Each row is a point on a landscape with many valleys, with its height.
A ball rolls from a point to whichever of its 2 nearest points has the largest drop for the distance, and stops where none of them is lower. Distance is the straight distance between rows; heights are no part of it.
noko: [-29 -39 -22  31   2  39   3  -9 -17 -19  10  -5  -1 -27   9 -33 -38  -2
   4  24  14]  (h 20.2)
Lag: [ 16  -7 -23  35   7  17  17 -19  -7 -15   5  -8 -12 -10  -7 -32 -19 -12
   2 -11   5]  (h 66.9)
div: [-16  17  -4  -5 -21 -12 -11  13 -21  17  -2 -11 -23 -20  47 -50  46  66
 -41  11  25]  (h 11.8)
bepag: [ 33  24   2 -25  30   1  15 -17  10  20 -31 -29   6  34 -14  58  12 -48
 -13 -53  20]  (h 38.6)
num: [  7  17  14 -29 -33 -42 -28  49   8 -24 -11 -14 -22   9  17  15   5  41
 -25 -15 -11]  (h 27.2)
gudif: [ 37   3  -3  -9  12 -13  23 -22  10 -10 -20  -3  22  -2 -36  40 -14 -55
  14 -25  -4]  (h 55.7)
zaf: [ -5 -22 -34  26  22  41  22 -48 -33  11   9 -17   8  -1  -3 -36   7 -14
   9  10  14]  (h 5.1)
fir: [-19   3  31 -10 -26 -25  -2  36  36  18  12  -4 -44  27  65 -35   0  49
 -16   4   2]  (h 10.6)
gil: [  3  16 -21  12  -6   0  18 -29 -28   8  27  -9 -19  -2  41 -56  35  30
 -31  -4  11]  (h 22.7)
pud: [ -1  12  14  13  18   1  26 -26  22  -7  32  -2  19  23 -15 -14  32   1
  -5 -16 -37]  (h 39.7)
fedib: [ 13  20  13  -8   7  -8   3 -12  18 -32  13   8  31  -3 -38  22 -10 -15
   1  -9 -26]  (h 32.9)
detup: [ 28   7  24  29  11  -6   5 -37  49 -24 -27  22  42 -13 -60   7  -1 -29
  27  -7 -56]  (h 45.5)
vusem: [ 11   9 -21  -4   4   5 -24  24 -20 -11 -22 -30 -21 -14 -11   0  11  20
 -28  -8  29]  (h 18.5)
sem: [ 40  25  17 -25   0 -39  -2 -61  -3   0  -6  18  62  -4 -44  60 -26 -41
  23   2 -20]  (h 22.5)
bepod: [ 12  16  11  -7  23  20  16 -25   9  49 -18   3  15  80 -14  44  21 -39
  17 -42  -5]  (h 55.2)
getil: [-30 -23  12 -31 -33  -2 -32  50  13  14 -18  14 -38  -7  32   3 -28  17
  12  40  26]  (h 32.1)
pako: [ 18  25  15 -11  31  -1  21  -5   2  24   6 -32  19  34 -16  29  38   1
 -20 -31  -9]  (h 35.6)
Fusan: [ 32  -5   2   0  16 -11  25 -46  26 -22 -35  13  48 -12 -53  50 -24 -72
  29  -9 -22]  (h 53.1)
ronem: [-23  -3  -5   9 -17  -6  15  25  27  -1  24  24 -27  -6  21 -41 -27  11
  16  11  -6]  (h 10.0)
Ropo: [ -7 -32 -29  27  26  48  12 -27 -34   1  -1 -20  12   3 -14   8   3 -38
  10   0  17]  (h 8.8)
Ret: [-16 -51 -16  27  20  17   7 -10 -30 -20  -1  -8  20  -8 -22  30 -25 -37
  12  18   8]  (h 17.7)
kuvo: [ -7  24  11  13   2 -11  27  -7  25 -19  32  -3  -9   6  12 -36  23  14
 -15 -20 -16]  (h 27.5)
Mam: [-45 -57   9   1 -17   7 -26  39 -19  -6   4  26  -5 -40  13  14 -37 -16
  12  58  20]  (h 28.1)
big: [ -1  11 -18  28   9   2  31 -39 -14   7  36   5   6   7  15 -57  27  22
  -5 -11 -17]  (h 27.1)
lise: [ 45  15   8 -14  24  -5  32 -26  24   8 -21 -14  29  36 -27  55   2 -50
   2 -46 -12]  (h 49.1)
zat: [ 19  11  21  -1  28  28   4 -52  28  43 -29  20  37  69 -20  39  14 -65
  34 -45 -20]  (h 59.3)
kifo: [ -4  11  12 -20 -25 -38 -11  54  30  -7   1   7 -29   2  19   5 -26   6
   4   5   0]  (h 36.3)
nof: [  2   9 -28 -11  -5   5  10  16  -5 -28  -5 -27  -8  16  -2  -2 -16  13
  -8 -21   0]  (h 25.3)
nuvez: [ 13  21 -16  -1   2   1 -19   6 -29   5 -21 -40 -16  -3  12  -9  45  41
 -36 -19  19]  (h 15.6)
vis: [ 41   0   9 -28   4 -22   0 -53  -9   3 -19   3  52   3 -37  75 -26 -60
  24  -6   7]  (h 15.1)
Lilep: [ 12 -17  -1  -3  10   9  -8 -11 -38 -11  10   4  20 -23 -34  55  -2 -41
  17   7  10]  (h 12.1)
Lidud: [  3   5  15 -18 -14 -37 -14   8  11 -20  14  26  18 -25 -15  32 -34 -15
  19  27 -12]  (h 30.1)
lepa: [-11  26  12   9 -10 -18   6   1   9  -3  19 -27 -26   0  57 -51  36  60
 -36   2   9]  (h 9.8)
Fifeb: [-21 -10  -7  -3 -21  11   6  11  12  13  21  -6 -22 -10  47 -61  -3  44
  -3  28  18]  (h 8.6)
Fadip: [-10 -13 -12   5  -1  20  -5  16 -11 -17   5  -7  -4 -23  -7  -6 -23   2
   0  15   9]  (h 22.9)
defar: [-10  11   1 -15 -16 -11 -21  39 -20  -9  13   3  -8 -16   0  12  10  23
 -11   9  -5]  (h 22.2)
Fadav: [  5  20  32   0  -7 -43   1  35  33 -19  16   1 -21  -6  24  -4  -5  14
 -21 -10 -20]  (h 35.8)
losa: [-27 -30  11 -18 -28  -4  -6  34  20  -2   1  16  -1 -22  -6  13 -49  -2
  29  39  -3]  (h 30.7)
Sepe: [-16  -1 -24   3 -12  11  26   1  12 -19  15 -15  -6  15  14 -42 -18  24
  -7 -12  -3]  (h 17.1)
Fesad: [ 14  14  29  37  15   1   4 -23  34  -4   6  16  29  -7 -41  -7   9  -8
  13  -4 -57]  (h 42.6)
Gadil: [-11   3  27 -22 -21 -29 -14  53  49  -8  -4  31 -19  20  10   8 -52  -2
  20  16 -18]  (h 34.7)
Vabu: [  2   7   2  13  23  30  25 -21 -12  16  23  -7  10   6 -21 -10  30   2
   1 -19 -20]  (h 30.2)
Lepev: [-22 -21 -26   2 -17   4 -28  47 -43   6 -17   6 -25 -36  14  -6  -2  29
  -7  25  28]  (h 27.3)
Bava: [  9   6 -18   6  18  18   8  -9 -36  15  22  -6  -1  -2  -1 -21  36  16
  -9 -16   1]  (h 23.6)
Pogaz: [-23 -17 -42   8 -13   5 -10  20 -53   9 -15  -4 -32 -22  29 -30  14  32
 -17  20  36]  (h 26.2)
bagi: [  4  -2  -5   7   7  25   3 -12   5 -21   9   3  12 -16 -32  12 -14 -10
  10   9 -10]  (h 26.6)
reb: [-23  16  20   1  -6 -37  17  28  32  -4  19  -9 -26   9  46 -40   9  52
 -39  -7 -10]  (h 5.5)
Pilaf: [-22  -2 -25  20 -15  10  18 -16   7  -6  23  -2  -5  -4  25 -67  -2  23
  11  21  -1]  (h 11.7)
Motur: [-26 -68   3  27  -5  18  -6  18 -28 -18  10  16   9 -33   0  10 -48 -27
  14  45   5]  (h 25.9)
Bagep: [-12  10  10  13  -3   2  18   1  31 -15  25  19 -10  -8   1 -29   1   2
   8  -1 -26]  (h 17.2)
zuvuv: [ -2   1 -34  15  -8  -2  -3  -4 -33  -3   5 -15 -25 -13  33 -44  16  33
 -17  -2  28]  (h 24.8)
vupes: [  7  25  22  -6   8 -31  -3  27   9 -13  11   2  -4  -9 -10  19   9  13
 -23 -14 -13]  (h 29.2)
Satet: [-39 -38 -23   6 -16  30 -11  15  -6 -11  10   9 -13 -10  25 -45 -37  13
   6  38  16]  (h 18.2)
besi: [-24 -18   8 -34 -40   2 -50  63   3  17 -33  12 -55  -9  37  -4   6  40
   4  35  27]  (h 30.3)
fari: [-12 -49  -1  16  -3  -5   0   5 -29 -21   2  15  26 -29 -24  31 -40 -36
  23  36  -6]  (h 23.1)
zike: [ 21  20 -22  24  22  16   5 -30 -12   2  -2 -13 -10  20  -6 -12  -2  -5
 -15 -35  14]  (h 65.6)
Poz: [ 17  26  20 -19  20  -1  14 -14  -2  -4  10 -13  30  22 -34  25  18  -2
  -4 -15 -24]  (h 40.8)
ruve: [-51 -30 -12  -9 -25  21 -10  31   1  11   8  29 -29  10  44 -46 -16  18
  16  45  24]  (h 15.8)
Mipar: [ 10 -10 -30  31  29  41  21 -50 -39  39   9   1   0  -2   2 -22  34 -12
   5 -13  25]  (h 11.9)
Zego: [-11 -18  26  -6 -22 -12 -13  23  48  -4  -4  44   3  -3  -6   2 -60  -3
  37  36 -23]  (h 32.8)
Lomob: [ 21 -11  -4   0  28  11  -9 -29 -32  10 -10  -5  17   4 -30  64   2 -57
  23 -11  20]  (h 19.0)
boleg: [ 21 -20   1 -14  -1 -16  -4 -33 -15 -15  -8  -8  39 -21 -38  65 -23 -49
  17  14  17]  (h 4.7)
Pimog: [ 14   6 -10 -17  -4  -9 -26  22 -12 -26 -22 -23  -8 -25 -12  39  -1   7
 -15  -7  26]  (h 20.8)
Feme: [-39 -13   5 -13 -31  15  -7  31  31   6  11  30 -34  11  35 -28 -32   9
  22  27   2]  (h 13.0)
vum: [-26   6 -12  -9 -36  -3  -4  23   7  18  -3 -14 -29 -10  63 -64  19  61
 -25  25  27]  (h 10.5)
rator: [ 18   5 -25  12  16  22  14 -33 -39  36  22 -13 -16   3  25 -35  51  17
 -10 -19  24]  (h 18.6)
kudez: [  0  16  40  15   4 -25  -1   1  41 -18  10  35  17 -13 -26  -1 -18  -6
   9  14 -52]  (h 37.7)
Nosup: [ 20   9 -20 -18  17  -1  -3  -8 -20  -2 -30 -31   6   7 -21  60   6 -48
  -1 -30  30]  (h 27.7)
rin: [-31 -34  -1 -17 -34   1 -45  66 -34  18 -35  16 -38 -34  34  -1  -2  35
  -3  38  33]  (h 28.6)
rut: [ 17  24  -1  -7  25   1  -4   0 -16   4  -4 -32   4  18  -9  10  48  19
 -36 -34   3]  (h 23.0)
Mip: [-15  11  16  -3  -8 -18 -11  21  11  -3  18  40   0 -20 -21  -1 -21   2
  11  24 -23]  (h 33.4)
pagef: [  7  10   0 -19  -8 -23 -10   9 -13 -17   9  -5   8 -35 -14  47 -14 -13
   6   9   7]  (h 25.4)
viv: [ -4  15  14 -15 -19 -18 -24  36   4 -13  -1 -22 -23   3  30 -13  19  56
 -36 -17  -6]  (h 22.6)
zenun: [-24  -3  18 -28 -32 -12 -25  53  14  24  -1  23 -45  30  49 -27   7  54
  -6  19   0]  (h 14.3)
kebis: [  2  10 -15   4  -6  -2 -18   4 -36  13 -22 -26 -26 -25  26 -37  68  56
 -48  -2  23]  (h 13.1)
lelu: [ -8  -1  -4  -9 -23  -3 -21  40  -7   4   8  -1 -32 -10  30 -27  12  47
 -16   2   1]  (h 18.4)
dodu: [ 34  17  31  -2  12 -21   4 -59  50 -18 -33  20  68   8 -64  34   6 -43
  23 -11 -53]  (h 47.2)
Zabuz: [ 17  16   2  -5  40  20  24 -22  -1  45  -8 -21  23  62 -10  21  39 -11
  -1 -48  -9]  (h 47.5)
nef: [ 16  16  -7  19  46  32   7 -45  -6  23  -6  -2  12  31 -14  -4  12 -30
  -1 -35   8]  (h 63.4)
panu: [ 20   7  10  24  39  40   7 -43  21  20 -20   7  30  40 -26  17  11 -51
  20 -33  -6]  (h 61.3)
Tep: [ 41  15  23  -1  15 -24  12 -59  34   9 -29  17  55  25 -50  56  -8 -72
  31 -17 -27]  (h 49.9)

Two balls start at each pair of points below. Name the first point that both come to, or write none.
gudif and Fesad: none
Fadip and Mip: none
Pimog and rut: nuvez

Where does a ball stop that starts at each point below?
fedib: ronem
Lag: ronem
Mam: zaf
Lidud: Fifeb
